Points, in no order, along strands that fork, close into loops and pass close to each other.
(in the rows, 128 means zero)
Points whose rows are less than 181 apart are linked; no others are. Some points are linked to none.
K_450: [118  59 148 118 130 126  98 105 117 113  88 122 149 142 139 120  99 117
 100  93 122 117 148 116 142 104 113 187 117 133  79 101 111 150 131  68
 129 133 132 141 110 169 142 119 122 165 135 135 172]
K_390: [165 141  95  76 117 150 164  95 139 135 139 121  52 182 130  73 119  35
 172 100 103 137 105  88 113 123 141 155 115 134 100 108 147 131 140 150
 124 102 157  53 136 123 139 166 100 141 146  99  97]
K_295: [ 65  62 144  78 196 207 137 104 157 119  88 169 133 135  92  57  99  81
 184 135 119 145  90  94 144 135 126 102  95 109  96 154 125 129  90 121
 146 106 125  98 132 193 154 139 147 139 123 144 122]
K_910: [137  95 151  98 112 134  90 177 168 138 208 137 179 195 185 170 184 217
 119 183 145  82 164 101 189 120 105  61 123 148 134 170 105 126 123  74
  96 140 120 147 126 109  87 132 104  93 127 100 107]
K_650: [100  94 121 116 137 112  85 115 127 145  94 142 157 121 137 115 123 131
  79 104 110 139 150 122 177 112 141 158 122 110  90 138  93 129  95  44
 141 166 119 134 101 161 126  77 118 135 111 157 128]
K_842: [154 151 127  94 147 146 103 129 148 161 132 124 134 137 164  90 169 151
 147  98  82  73 129 122 135 139 118  56 109 102 100 116 105 140 142 115
 115 155 140 138 125 170 116 109 146  90 138  94  97]
K_438: [193 179 122 125 117 137 159 187 140 122  90 128 127  93 176 123 164 153
 112 135 125 118 136 144  62  76 158  98 110 137 141 151  71  81 161  88
 113 137 198 123 172 120 139 115 124 122 147  53 152]
K_83: [190 152 125 166 155  95 160 143 103 136  93  99 140 131 146 129 127 111
  61 112 100 137 146 126 135  99 174 169 152 159 144 145  60 115 114  98
 120 165 172  99 167 154 140 108 118 178 154 108  95]
K_590: [ 75  82 160  95 173 176 149 104 112 122 115 163 137 117 107 139  77 129
 127 149 157 155  86 124 126 114 121 152 156 155 136 148 149 108  94 141
 159 116 159 149 112 167 119 158 133 162 116 201 152]
K_998: [170 175 129 135 172 138 121 116 172 114 141 118 111 122 211 132 189 128
 117 139 202 107 158 125 106  85 123 129 132 103 104  99 103 173 161  81
 103 170 153 104 182 128 119 148 110  87  90 100 114]
K_130: [115 133 172 131 177 137 122 125 144 117  92 129 114 137 106 119 131  73
 113 165 142 165 155 122 112 143 114 183 192 162 150 133 117  92  71 120
 129 147 150 160 164 110 146 119 129 147 134 165 119]
K_625: [143 139  67 181  99 104 163 135 103 128 142 124 137 120  48 191 128  72
  79 118 171 194 130 184 110 153 117 121 159  66 147 136 191  92 101 171
 130 132  91 119  95  99 106  89 147 105 109 131 137]
K_694: [ 79 112 127  64 173 174 120 131 173 144  97 163 130  96  83  81  89  80
 161 114  93 160  83  93 148 140 125 131  99  65 123 131 122 122 100 116
 155  99  99 142 101 192 145 114 127 100 111 153 113]
K_208: [188 166 122 132 131 122 143 185 101 158  81 119 127 121 174 133 160 121
  98  93 103 141 142 126  99 111 177 113 139 127 133 140  68 111 125  78
  96 155 169  85 137 167 141  96 124 138 144  71 132]
K_292: [153 118 101 122 106 109 138 101 143 150 147  94 143 126  98 105 103 154
 142  52  55  93 143 136 121 123  97  82 107 126 118 154  96 135 135 157
 137 126 120 162 116 125 140 114 139 116 164  72 160]
K_67: [113 135 116 129  63 115 159 139  85  96 145 119 117 130  94  94 116 121
 173  79 124 129 111 188 148 165 114  76 113 128 111 129 155 164 146 178
 139 105  97 100 145 124 153 127 140  86 141  14 168]
K_21: [152 140 125 154 153 143 118 137 168 107 144  92 119 150 154 112 157 135
 169 146 222 109 145  97 113  83 122 151  93 118  65  62 117 184 195  96
  96 130 124  98 162 178 134 141 140  90  85 106 105]
K_100: [141 113 149 127 138 119 110 114 115 142 106 142 145 132 130 121  95 113
  49 105 152 137 160 181 119  99 133 187 145 153 123 149  75 110 118 115
 137 147 173  79 155 118 139 150 104 147 103  98 246]
K_526: [129 101  89 157 143  76 144 132 130 148 149 136 113 125  69 180  92 128
  73 145 140 183 120 170 125 149 122 116 148  99 179 143 167 119 103 150
 105 174  94 125 105 103  91 124 122 121 108 177 103]
K_355: [124 128 124 101 110 109 141  90  93 113 145 133 109 199 131 102 155 133
 199 100  96 109 105  78 181 145  91 103  86 155  73 111 152 168 155 108
 119 106 147  46 127 124 130  98 131 123 145 110 106]
K_699: [177 182 103  87 104 139 160 135  84 125 178  89  86 142 154 144 180 140
 158 160 143  93  96  98 156 135 123  91  78  97 107  88 142 141 149 176
 148 124 119  90 160 164 138 121 148 137 123 131  70]
K_547: [171 188  83 107 100  81 175 137  71 101 143 146  80 118 116 135 155 102
 182 140  92 136  70 136 175 160 131 142 162 129 135 131 174 121  87 172
 141  73 107  67 149 132 137 121 109 152 164  69 127]
K_587: [126 173 166 134 114 150  68 110 152 113 134 106 160 128 182  92 101 131
  59 126 127 121 114 144  97  98 107 179 110 124 158 179  74  66 144 115
 141 146 185 163 122  91 120 177 139 169 131 150 184]
K_711: [150 159 113 149  91 149 143 123  96 134 112  89 153 155  62 172 116  68
  60 116 202 190 173 157  90 147 153 169 150  97 164 139 171  88 108 179
 121 144 102 121 131 146 122 112 136 138 119 127 168]
K_979: [154 123 133  90 138 172  92 170 108 140 147 131 127 114 185 115 172 136
 121 114  96  78  86 105 154 128 126  99 102  61  98  74 123 138 128 101
 141 177 111 100 135 198 126  93 125 113 134 115  73]
K_121: [184 147 114 159 165 120 131 115 168 128 129 100 134  76 114 144 139 137
 144 208 194 135 201 101 136 106 117 178 142 132 119  85 106 120 162 169
 146 161 146 143 189 118 130 115 152 110  96 124 102]
K_491: [165 147 112 157 123  65 172 133 116 126 131  66 135 146 121 157 132  81
  63 124 132 137 159 137 180 107 158 160 182 148 148 123 130 181 109 123
 119 171 148 104 154 136 144 117  98 178 144  80 121]
K_56: [149 191  87 134  81 109 178 130 128 179 112 152 107  84  90  95 141  87
 156 129 104 128 118 128 221 179 160 142 141 120 135 151 131 122 131 121
 130  98 123  90  85  99 158  55 116 140 106  85 126]
K_287: [114 123 149 123 181 121 143 127 141 126 139 151 113 142 150 115 173 130
 121 158 129  79 159 111 152 152  86 133 149 154 138  90 130 177 165 125
 102 115 109 119 150  86 134  94 114 122  87 107  69]
K_170: [113 128 124 125 114 127 105 136 124 135  99 111 116 112  99 147 113 167
  98 180 138 136 142 124 136 115 140 144 157 143 171 116 188  88  91 150
 130 160 123 205  90 137 123 111 117 126 154 190  89]
K_961: [125 138  91 129 107 117 154 135 109 158 110  97 124 113 100 163 101 162
 111 146 127 138 101 139 155 130 157 139 143  99 166 123 180 125 108 132
 115 150 132 155 104 171 139  96 121 141 143 138  39]
K_293: [128  93 130 156 164 174 117 147 108 161  96 126 147 163 142 110  92  90
 131  65 145 145 101 174  30 132 115 141 165  85 136 181  70 126 119 124
 107 109 149  97 138 152 138 171 126 160 116 116 178]
K_951: [127  85 142  79 166 191 146  91 160 110  73 168 112 102 105  76 128  77
 179 162 114 117 125  49 163 104 119 129  97 157 115 130 157 124  95 111
 170  76 121 112 164 135 142 136 131 142 154 136 116]
K_826: [151 141 109 113 108  89 154 127 149 144 156 110 146 158 128 172 132 140
 182 118  95 173 133  70 152 126 127 100 105 125 119 154  98 150 128 122
 112 103  97 122  92 116 131 112 129 163 135 142  87]
K_351: [110  91 148 101 121 148 115 162  83 130 170 156 159 159 182 152 160 154
 124 109 104  92 111 136 187 117  82  79 121 147 100 139 132 193 119  72
 182 150 112 113 144 151 114 117 124 130 136  96  96]
K_649: [127 121 106 119 109  87 119 136 172 102 192 102 161 181 176 171 177 188
 141 190 140 121 176  63 198 132 112 102  98 149 136 157  96 149 131  91
  82 122  86 130 129  68 109 123 109 141 144 123 109]
K_482: [157 136 115 102 183 154 130  92 150 172 108 159  98 197 146  76 128  70
 120 102 113 147 132 131  71 136 112 144 131 113 117 157  73 124 131 109
 140 103 158  56 166 124 138 145 118 152 107 130 120]
K_548: [120 107 138 132 159 106 123 143 145 124 143 139  80 112 132 154 136 142
 114 197 170 179 165  75 125 132 143 150 156 187 128 127 162  84 112  99
 115 107 115 150 126  56 121 149 114 124 130 229 127]
K_925: [130 163 135 131 168 133 125  99 165 132  87  92 134  92 155 148 131 155
  87 189 172 138 141  80 138 115 127 185 166 143  95  94 143 111 160  99
 120 159 150 191 140 119 142 162 122 141 139 171  75]
K_652: [145  92 157 165 149 167 120 157 143 125 123 123 189  78 136 127 127 143
 112 101 140  60  81 145  32  81 127  70 140  88 159 202  84  97 118 146
 125 111 148 159 120 106  98 196 151 124 143 178 200]
K_180: [ 54  76 146 106 163 139 137 110 131 119 132 163 126 120  65 138  62 120
 165  94 130 178  94 126 102 126 122 119 106 146  97 179 145 115 109 130
 146  99 128 149 116 166 117 154 116 116 110 170 165]
K_326: [157 135 114 137 127 137 174 119 123 148 114 104  96 132 151 147 120 131
  78 156 123 112 124 111 146 129 132 171 165 118 156  76 161 179 127 121
 111 150 128 127 138 172 148 111  95 169 135 142  39]
K_167: [ 76  98 158 107  76 105 102 124 117  96 146 141 108 170  87 127 139 167
 178 136 142 126 140 145 141 118  89 103 124 163 101 112 210 160 125 139
 119  95 115 177  81 123 128 112 120  84 131 127 150]
K_927: [169 170 102 145 153 128 157 108 149 136 120 109 113  90 114 169 163 138
 136 229 180 153 171  89 132 102 153 157 173 153 137 112 169  91 145 141
 127 139 144 155 160 106 133 124 122 125 117 151  61]
K_328: [109 128 128 149 105  89 160 133 103 119 156 153 116 135 123 111 159 147
 202 139  72 100 110 153 162 184 102  67 106 153 140 125 142 165 137 167
 131  85  86 124 150  82 134 154 140  90 163  40 118]
K_932: [ 95 128 118 129  90  98 131 156  61 112 153 130 151 132 151 181 107 146
 154 128 102 140 136 137 175 156 131 117 158 151 149 103 151 170 122 144
 160 149 118 123 104 165 123 107 145 142 142  91 106]
K_99: [138  87 169 151 125 100 123  94 134 115 163 156 138 132 132 116 121 114
 135  68 138 106  99 152  75 109  97  77  95 136 130 142 105 120 136 137
 106 120 124 144  97  73  93 204 147 116 132 156 231]
K_294: [104 102 103 137 107 152 103 123 112 148 114 135 104  87  59 135 117 170
 110 148 131 159 129 145 130 112 166 150 167 158 130 156 196  72  94 137
 147 135 120 187  68 176 145 121 107  70 112 170 150]
K_414: [125 124 128 157 136 130 157 128 140 144 145 154 115 110 131 135 193 164
 148 180 138 106 141 142 146 179 128  84 122 130 126 110 133 178 162 123
  95 120  90  98 155  41 130 102 121  95  68 106  61]
K_51: [157 131  92 124 134 168 173  94 116 160 108 135  62 146  88  97 102  65
 168  91 140 170  89 146  86 125 124 142 133 132 123 136 172 126 125 154
 151  96 150 100 130 132 134 145 124 150 112 102 119]
K_771: [150 111  92 101 120 122 149 126  90 140 139 127  78 180 148  95 118  95
 146  76 113 140  92 101 154 135 141 101 105 117  61 102 131 154 132 127
 124 117 139  32 131 138 123 138 129 140 132 102 118]
K_455: [112 143 120  94  98 128 113 165 105 102 174 118 166 149 150 168 142 169
 167 160  83  94 165  86 134 150 126  78 140 130 161 100 129 150 139 174
 153 138 102 177 109 158 135 102 138 128 144 125  73]
K_320: [ 93 109 112 130 168 148 111 117 114 121  80 143 125 107 138  83  71 100
 142  86 148  95  64 164  89 127 142 111  82  75 147 141 121 135 130 145
 110 126 117 120 162 180 125 176 119 122 128 153 127]
K_879: [ 73  82 167 135 117 192  99 107  93 127  93 132 160 109 136 152  68 114
 111 141 126 140  62 120  93 117 114 180 151 127 138 125 107 113 107 121
 150 112 181 142 109 200 127 179 143 181 128 198 174]
K_138: [203 158  78 111 124 144 157 128 103 104 124 150  83 113 125 147 141 117
 204 138 122 142  90 113 141 112 176 142 135 154 162  99 168 124  92 172
 146  76 126  95 146 154 109 135 124 152 162 113  76]
K_182: [120 155 144 118 189 121 110 108 178 105 126 114 135 120 197 147 150 157
  93 162 201 117 164  73 129 106 116 156 133 119 105  92 121 137 147  70
 101 156 115 147 135 131 106 147 109 115  98 175 115]
K_986: [142 157  93 141  86 116 116 148 124 166 132  77 143 141 136 104 162 162
 129  68  79 102 124 138 121 129 118  57 131  90 110 176  96 139 143 121
  95 152 124 150  94 126 144  98 146 107 148  77 112]
K_617: [106 126  88 138 117 162 119 104 124 143 114 179 100  95  54 116 148 140
 176 115 112 171 112 136 133 118 140 133 161 152 125 186 156  55  98 108
 154  84 112 165  71 165 138 110 127  52  88 153 118]
K_637: [ 99  96 171  98 171 144 126 148 136 107 103 143  79 113 105 142 137  96
  95 207 167 188 138  94 131 115 120 163 187 179 131 136 160 101  62  89
 142 110 120 165 138 122 150 131 123 118 131 212 120]
K_736: [188 174 109 119 157 125 192  69 199 127 135 111  89 128 129 120 168  96
 126 139 134 102 151  78 124 118 107 151  93 137 116 112 121 144 123 125
 148  77 119  63 217  84 128 127 115 114 121 118  95]
K_297: [ 98  86 175 130 105 126 138 134 106  84 161 150 129 189 102 119 153 168
 175 174 123  90 126 119 132 128  80 107 106 184 140 103 189 146 186 150
 100  99 115 191  85  79 130 135 124 105 135 121 101]
K_9: [176 101 139 201 141  99 131 141 126 141 127 133 153 113 106 147 105 150
  37 123 138 117 139 172  92 118 143  79 152  81 190 173 112  56 113 122
 122 193 130 152 121  64 106 136 168 118 151 192 144]
K_708: [125 180 129 133 131  63 133 124 113  91 106 136 103 115 117 102 122 120
 117 129  72 118 126 184 147 166 118 153 132 139 139 111  92 115  95 141
 152 117 106  76 199  80 137 100  87 138 133  72 123]
K_464: [ 92 111 139 170 156 176 143 138 114 139  88 144 117 134  98  86  72  86
 144  86 161 138 101 177  28 146 147 133 123  90 162 173  98 134 114 128
 129 114 120  94 158 121 144 150 126 130 104 162 120]
K_761: [133 185 108 120 112 143 109 135  88 120  87 102  97 145 158  76 101 111
 153 134  97 130 142 156  89 167 146 186 134 129 136 109 112 105 158 148
 133 122 151 101 165 119 149 111 130 157 145  99  72]
K_110: [ 92  60 130 129 105 193  91 122  92 133 111 147 196 134 142  97  47  92
 144 124 117 145  74 137 111 114 144 182 143 113 136 127 104 145 132 125
 182 110 175  91 139 206 150 190 149 197 153 121 200]
K_23: [115 158 128 104  70 116 103 109  84 113 137  63 127 165 123 151  99 112
 105 104 111 147 171 164  85 131  88 200 116 157 130 140 146  99 162 171
 145 120 149 141 121 122 155 118 126 178 133 100 175]
K_126: [164 123 122 150 193 169 138 152 120 173 123 134 131 180 139  87 121  66
 122 100 128 158 128 156  34 136 150 142 194  84 149 162  44 108 122 135
 125 122 187  65 184 143 160 166 117 139 119 100 126]
K_712: [127 115 127 140 156 100 157  76  87 115 102 165 136 102 147 132  85 120
  66  75 156 130 134 165 156 114 117 122 152 159 112 111 105 152 120 125
 147 161 160  70 164 122 116 149  87 125 116  90 203]
K_921: [160 128 168 178 118 130 121 127 152 137 171 137 142  82 121 126 100 141
  82 161 137 140 144 139 108 140 141  68 136 121 185 154 119  55 116 158
 163 184 133 158 126  64  90 164 174 119 162 211 162]
K_396: [ 70 166  72 160  97 110 150 112 148 150 158 186 128  81  59 144 117 153
 161 141  93 164 109 141 135 179 154 102 125 130 128 171 159  98  85 129
 147  94  95 134  88 157 105 108 130  64 116 145  97]
K_276: [ 64  55 133 102 153 101  78 205 157 129 163 112 135 135  99 143 133 192
  93 122  93 111 111 136 121 154 127 143 110  95 139 132 132 191 159 114
  68 134  87 156  84 169 160 111 112  94 105 118 101]
K_676: [171 164 125 117 183 158 175  58 147 153 112 119 111 153 143 124 148  99
 130 116 155 119 151  85  93 106 116 149 119 135 106 127  90 122 148 105
 148 116 163  80 175 128 138 142 112 131  92 150 103]
K_809: [ 82 202  61 164 100  84 170 159 118 145 124 170 117  92  85 138 139 108
 108 164 142 143  91 144 248 177 171 130 141 116 152 145 159 160 117 112
 114 121 116  80  94 125 135  65 112 113  93 115 127]
K_158: [154 134 156 142 119 117 113 124 106 138 102 101 152 132  74 164 105  77
  43 149 199 184 157 148 118 118 134 203 189 133 159  94 172  90 122 195
 121 189 161 139 144 145 119 147 156 150 144 134 202]
K_230: [ 75 142  87 183  97  55 137 133 134 161 126 132 134 104  97 141 150 102
  88 149 137 181 130 155 224 154 154 101 116 109 138 169 120 134  92 126
 120 148  68 116  98 102  89  72 127  99 107 111 143]
K_640: [ 99 104 141 135 120 102 139  98 132 133 160 148 133 130 117 161  79 151
 122  85 139 146 102 153 118 123 127  66  90 134 122 148 130 150 116 135
 134 122 113 144 100 116  93 172 124 109 111 169 175]
K_828: [128  67 171 100 153 160 107 186 131 127 181 161 177 174 193 157 169 190
 132 143 115  58 127  99 160  92 107  82 118 146 135 130 134 160 143  77
 129 130 108 137 112 166 107 119 101 114 117 109  95]
K_562: [142 187  91 102  67 145 160 151  77 106 162 144  98 126 148 164 154 152
 206 154 122 122  96 110 150 133 160  77 101 119 147 105 168 137 101 186
 158 104 109 115 155 169 129 118 143 144 148 118  63]
K_542: [124  90 131 124 169 129 145  64  94 144  78 139 114 115 151 114  82 135
  95  86 141  97 121 145 138 123 134 155 148 134 119  93 125 161 151 119
 133 149 174 108 131 165 134 144  96 162 111 124 138]
K_487: [107 128 151 112 108 121 127 115 153 101 154 147 107 117 134 159 149 179
 182 198 153 162 159  96 128 124 136 105 119 164 131 125 158 106 142 124
 113 112 103 172 100  59 106 138 123  95 125 181 119]
K_111: [ 48 130 114 152  94  81 108 137 151 143 138 152 124  93  69 120 129 138
 116 121 129 137 131 188 163 172 131 123 116 102 107 142 159 160 108 123
 115 153  88 147 102 115 129  80 118  62  77 113 144]
K_989: [121 123 151 175  98  86 135 117 138 126 130 143 133 101 145 127 149 156
 124 145 129 111 159 160 135 144 148  95 121 144 130 139 115 139 146 116
 104 158  98 150 138  30 128 109 136 114 121 110 102]
K_368: [129 206 101 148  95 100 125 116  88 118 101  94 101 151 110 119 112  92
 141 123 102 149 153 169  97 142 130 186 163 164 143 152 136  77 150 155
 156 125 163 119 147 117 152 107 113 180 143  84 130]
K_408: [188 160 163 122 151 141 130 162 181 117 113 130 164  76 186 139 153 151
 101 134 153  93 122 130  74  63 149 123 131 163 128 132  70  99 144  92
 104 106 173 135 150  91 104 177 124 142 125  99 175]
K_363: [199 160 124 131 138 145 140 161 118 110 149  67  96 140 170 109 146 112
 159 142 159  98 136  88 110 105 143 142  87 120  81  61 100 144 172 157
 124 132 137  77 179 149 147 137 152 118 116 111  89]
K_706: [113 120 122 170 105  68 138 126 106 145 151 130 135 128 131 140 141 142
  72 123 130 147 162 167 171 143 143  65 132 147 137 164 110 143 110 121
 125 174 100 142 108  60 119 100 122 122 124  85 169]
K_571: [134 151 123  99  92 117 157 137 124 126 163 136 122 178 126 131 168 125
 196 117  92 125  92  95 190 159  75 109 105 125 131 115 140 184 143 134
 104  86  98  92  95 122 138  93 120 143 126  91  84]
K_407: [121  81 160 136 136 194 115 119 135 133  83 149 130 100 170 100  83  85
 158 128 124 150 110  91 123 121 179 183 133 102 115  82 124 146 110  84
 149 128 140  92 169 198 136 164 119 167 151 157 104]
K_753: [111 114 148 124 112 117 128 121 133  95 136 147 147 155 110  79 140 159
 180 125  85  58 141 130 135 134 117  70  84 168 147 106 153 158 172 174
 112 117 113 158 111  87 149 133 138 100 151  81 104]
K_117: [124 152 122 123  96 125  92 164 100  93  94  70 118 124 144 104 127 126
 154 125  95 106 150 131 143 164 131 192 152 121 109  96 119 142 152 118
 120 130 118 149 139 139 170  86 143 178 165  95  73]
K_42: [166 140 129 120 123  55 134 134 148 125 181 105 158 170 161 176 152 166
 129 131  95 153 162  79 160 108 125  98 116 156 141 167  76 119 144 107
  97 142  99 149  98  67 108 114 117 163 146 122 148]
K_434: [ 82  98 128 159  99 120 103 151 115 146 120  83 136 104  96 140 119 140
 119  96 145 123 145 193  90 162 133 120 132  75 116 146 165 151 152 136
 107 164  79 155  93 103 144 104 134  84  87 110 138]
K_543: [103 124 135  99  79 137  90 109 112 119 151 113 123 148  78 162 149 146
 115 134 163 129 148 164 118 143  93 119 112 145  95 101 211 139 135 186
 135 131 122 197 113 126 119 114 142 101 134 117 186]
K_731: [103 136 152 138 129 131  83 171 128 150 130 118 157 121 177 136 143 208
  89 115 114  74 149 138  69 111 144  90 112 116 112 141 124  97 138 103
  91 158 138 178  89 170 119 137 142 100 127 149 142]
K_500: [102 161  96 112 135 118 143 132 146 159 134 139 126  89  83 175 133 150
 161 147 114 183 112 112 139 126 173 124 107 113 151 142 156 105 111 135
 137 146 122 133 127 157 104 117 123  94 100 167  55]
K_764: [116 116 106  74 147 168 118 144 165 147 112 122 111 108 136 117 127  91
 152 105  76 154  89  76 154 135 129 130 107  61 131  75 147 168 145 128
 124 113  99 134  75 188 146 100 116 119 122 136  89]
K_373: [ 99 116 135  64 152 158 112 139 160 126 158 135 136 126 166 155 170 116
 166 145 116 117 106  65 158 121 107  98 112  86 118  71 159 191 148 107
 134 145  85 105 126 179 124 107 117  93 104 141  68]
K_874: [145 110 114 117 155 108 151 126 106 109 152  87 132 150 170 179 136 125
  82 144 101 110 155  89 165 102 135 175 199 163 141  81 166 205 129 109
 149 163 138 108 152 135 148 123  93 181 155 100  96]
K_525: [152 110 170 156 109 114 104 136 155  97 195 154 145 108 153 141 142 146
 139 127 129 107 122 126  58 122 137  74  79 136 152 117  86 104 156 148
 120 102 107 153 122  57  77 194 179 107 154 187 207]
K_667: [112 139 134 109 144 140 119  81 173 123  79 169 108 114 131  72 129 106
 179 127  94 115 140 100 167 142 118 119  97 127 118 115 127 131 116 124
 136 101 116 100 145 110 120 124 116  97 121 117 117]
K_116: [156 158  60 123 112 118 175 132  83 116 134 142  67 149  65  96 139  63
 183 104 113 147 101 147 135 164 123 143 136 139 115 123 177 121 104 174
 127  37 114  84 115 127 144 113 128 143 130  72 132]
K_780: [148 107 206 138 137 137 122 144 170 120 199 130 136  80 134 114 117 121
 117 138 111 133 122 118  81 131 121 108 131 144 188 135 108  56 141 159
 167 135 139 144 114  62 102 191 160 160 131 191 217]
K_741: [104 152 167 132  84 153 100 123 190  95 135 111 152 109 106 126 135 173
 182 170 158 137 149 110 101 119 143 109  89 141 105 128 125  84 165 144
 133 101 124 209 119  88 140 146 168  93 137 182 111]
K_31: [116 164  91 140  63  97 153 143  57 114 159 131 148 113 101 138 107 129
 179 104 126 147 142 149 195 177 135  90 150 126  97 133 155 147 117 176
 157 106 112 106 115 168 126  96 144 107 146  29 152]
K_515: [138  77 160 113 128 106 105 137 107 140 105 143 169 138 136 148 101 149
  69  85 128 113 168 159 138  84 126 152 113 160 104 147  85 108  86 112
 141 128 156 136  98 154 112 116 135 147 128 149 239]
K_960: [119 111 148 125 126 120  90 168 133 126 107 146 163 129 183 131 158 181
  66 120 117  84 160 117 134  97 139 132 109 123  90 135 114 108 110  37
  99 161 148 185  75 175 105  95 124 148 150 149 133]
K_391: [ 86 107 138 119 140 104 104 172 145 122 145 131 127 146 132 143 138 196
 116  95 104 106 133 147 110 140 126 109  89 124 122 129  93 159 120 106
  89 125 105 159  86 147 130 102 126  94 111 167  92]
K_783: [126  91  75 195 112  79 124 147 107 137 165 116 136 120  86 173 107 168
  48 116 130 125 124 188  92 145 117  76 135  76 149 159 147 107  97 147
 133 173 111 148 112  81  98 122 148 111 151 182 143]
K_975: [137 136 176 137 123 142  76  97 181 105 129 120 141 130 176  78 105 133
 115 104 174 104 108 150  89 126 103 161 111 123 110 143 125  95 190 117
 104 119 157 184 100  66 131 195 150 147 131 172 194]
K_824: [130  76 148 108 116 208 104 120 122 126 109 147 178 117 170  91  82 101
 150  92  95 120  96 105 114  97 172 163 120 126 128 100  78 114 129  90
 193 123 164  83 159 164 143 155 141 200 174 120 156]
K_687: [129 124 127 161 149  83 110 145  99 129 122 108 121 140 141 151 133 112
  80  95 138 129 157 160  92 155  91 158 163 139 119  94 124 158 136 143
  86 162 129 149 128 116 113  99 150 137 120 120 142]
K_386: [157 176 183 136 134 172  95 152 175 104 120  96 180 117 169 126 128 140
 124 130 156 118 131 112 115  91 136 152 115 145 124 145  43  76 139 107
 139 121 155 156 149 115 103 155 170 148 132 138 162]
K_271: [116 126 125 113 118 121 109 100 102 122  99  88 111 135  95 153 124 110
  96 118 166 136 165 164 102 141  90 190 140 140 101  98 168 142 138 177
 120 117 141 171 134 115 137 119 134 154 125 119 175]
K_296: [ 89  96 137 155 159 139  94 134 124 139  97 115 167  94 153 114 100 138
 132  90 124  56  73 172  66  95 133 125 117  70 150 178 103 104 130 152
 102 124 142 161 137 171 121 177 113 114 128 200 194]
K_3: [113 104 110 110 164 106 126  86 147 142  87 163  94 113 115  94 144  93
 123 131 103  98 139 129 158 157  83 120 128 127 147  95 134 167 127 131
 112  90 100 143 108  86 138  83 109 121 106 118 115]
K_721: [127 134 167 138 138 149 114 110 130 128  98 126 132 144  83 149  88  73
  96 156 145 180 118 145 121 112 121 212 200 174 157 127 135  89  98 146
 157 158 201 124 137 139 132 149 139 184 150 128 173]
K_659: [107 128 186 137  96 157  80 123 176  82 110 112 155 153 104  77  91 164
 165 129 140 140 116 120  98 116 115 159 103 128 115 137 123  97 176 125
  99 108 138 194  86  82 140 169 149 110 148 172 146]
K_797: [173 140 117 109 136 148 158  84 163 130 122 134 101 112 147  97 156 119
 155 127 110 102 122  77 155 107 122  87  47 114 122 105  93 145 108 156
 155 102 100  77 170 124 100 132 124  90 128 101 114]

How many points has the smallest loop of links through each point below? Write none if it is on no loop.
K_170 -> 6
K_587 -> none
K_450 -> 5

A fork is a point with three links, a tip a point with one. Leave the first point through the second and follow the links. Name the first fork or tip that comes.
K_526 / K_625 -> K_961
K_21 / K_363 -> K_351
K_292 / K_986 -> K_667
K_138 / K_562 -> K_121

A piece is two or more points that can be reached from each other along the links. Count, over all rows, the pieces, the separate loops (a circle has one, a figure eight two, a Y none), the forks (points with three links) and the tips (points with one).
pieces -> 5
loops -> 2
forks -> 5
tips -> 11

Name the points in between on the shortest way along the links from the first point to the second, in order.
K_761 / K_67 -> K_368 K_23 K_271 K_543 K_167 K_297 K_753 K_328
K_294 / K_711 -> K_170 K_961 K_326 K_874 K_491 K_83 K_208 K_438 K_408 K_386 K_587 K_975 K_659 K_741 K_487 K_548 K_637 K_130 K_721 K_158
K_562 / K_826 -> K_138 K_547 K_116 K_51 K_390 K_771 K_355 K_571
K_979 / K_809 -> K_373 K_764 K_694 K_295 K_951 K_667 K_3 K_287 K_414 K_989 K_706 K_230
K_667 / K_652 -> K_797 K_736 K_676 K_482 K_126 K_293 K_464 K_320 K_296
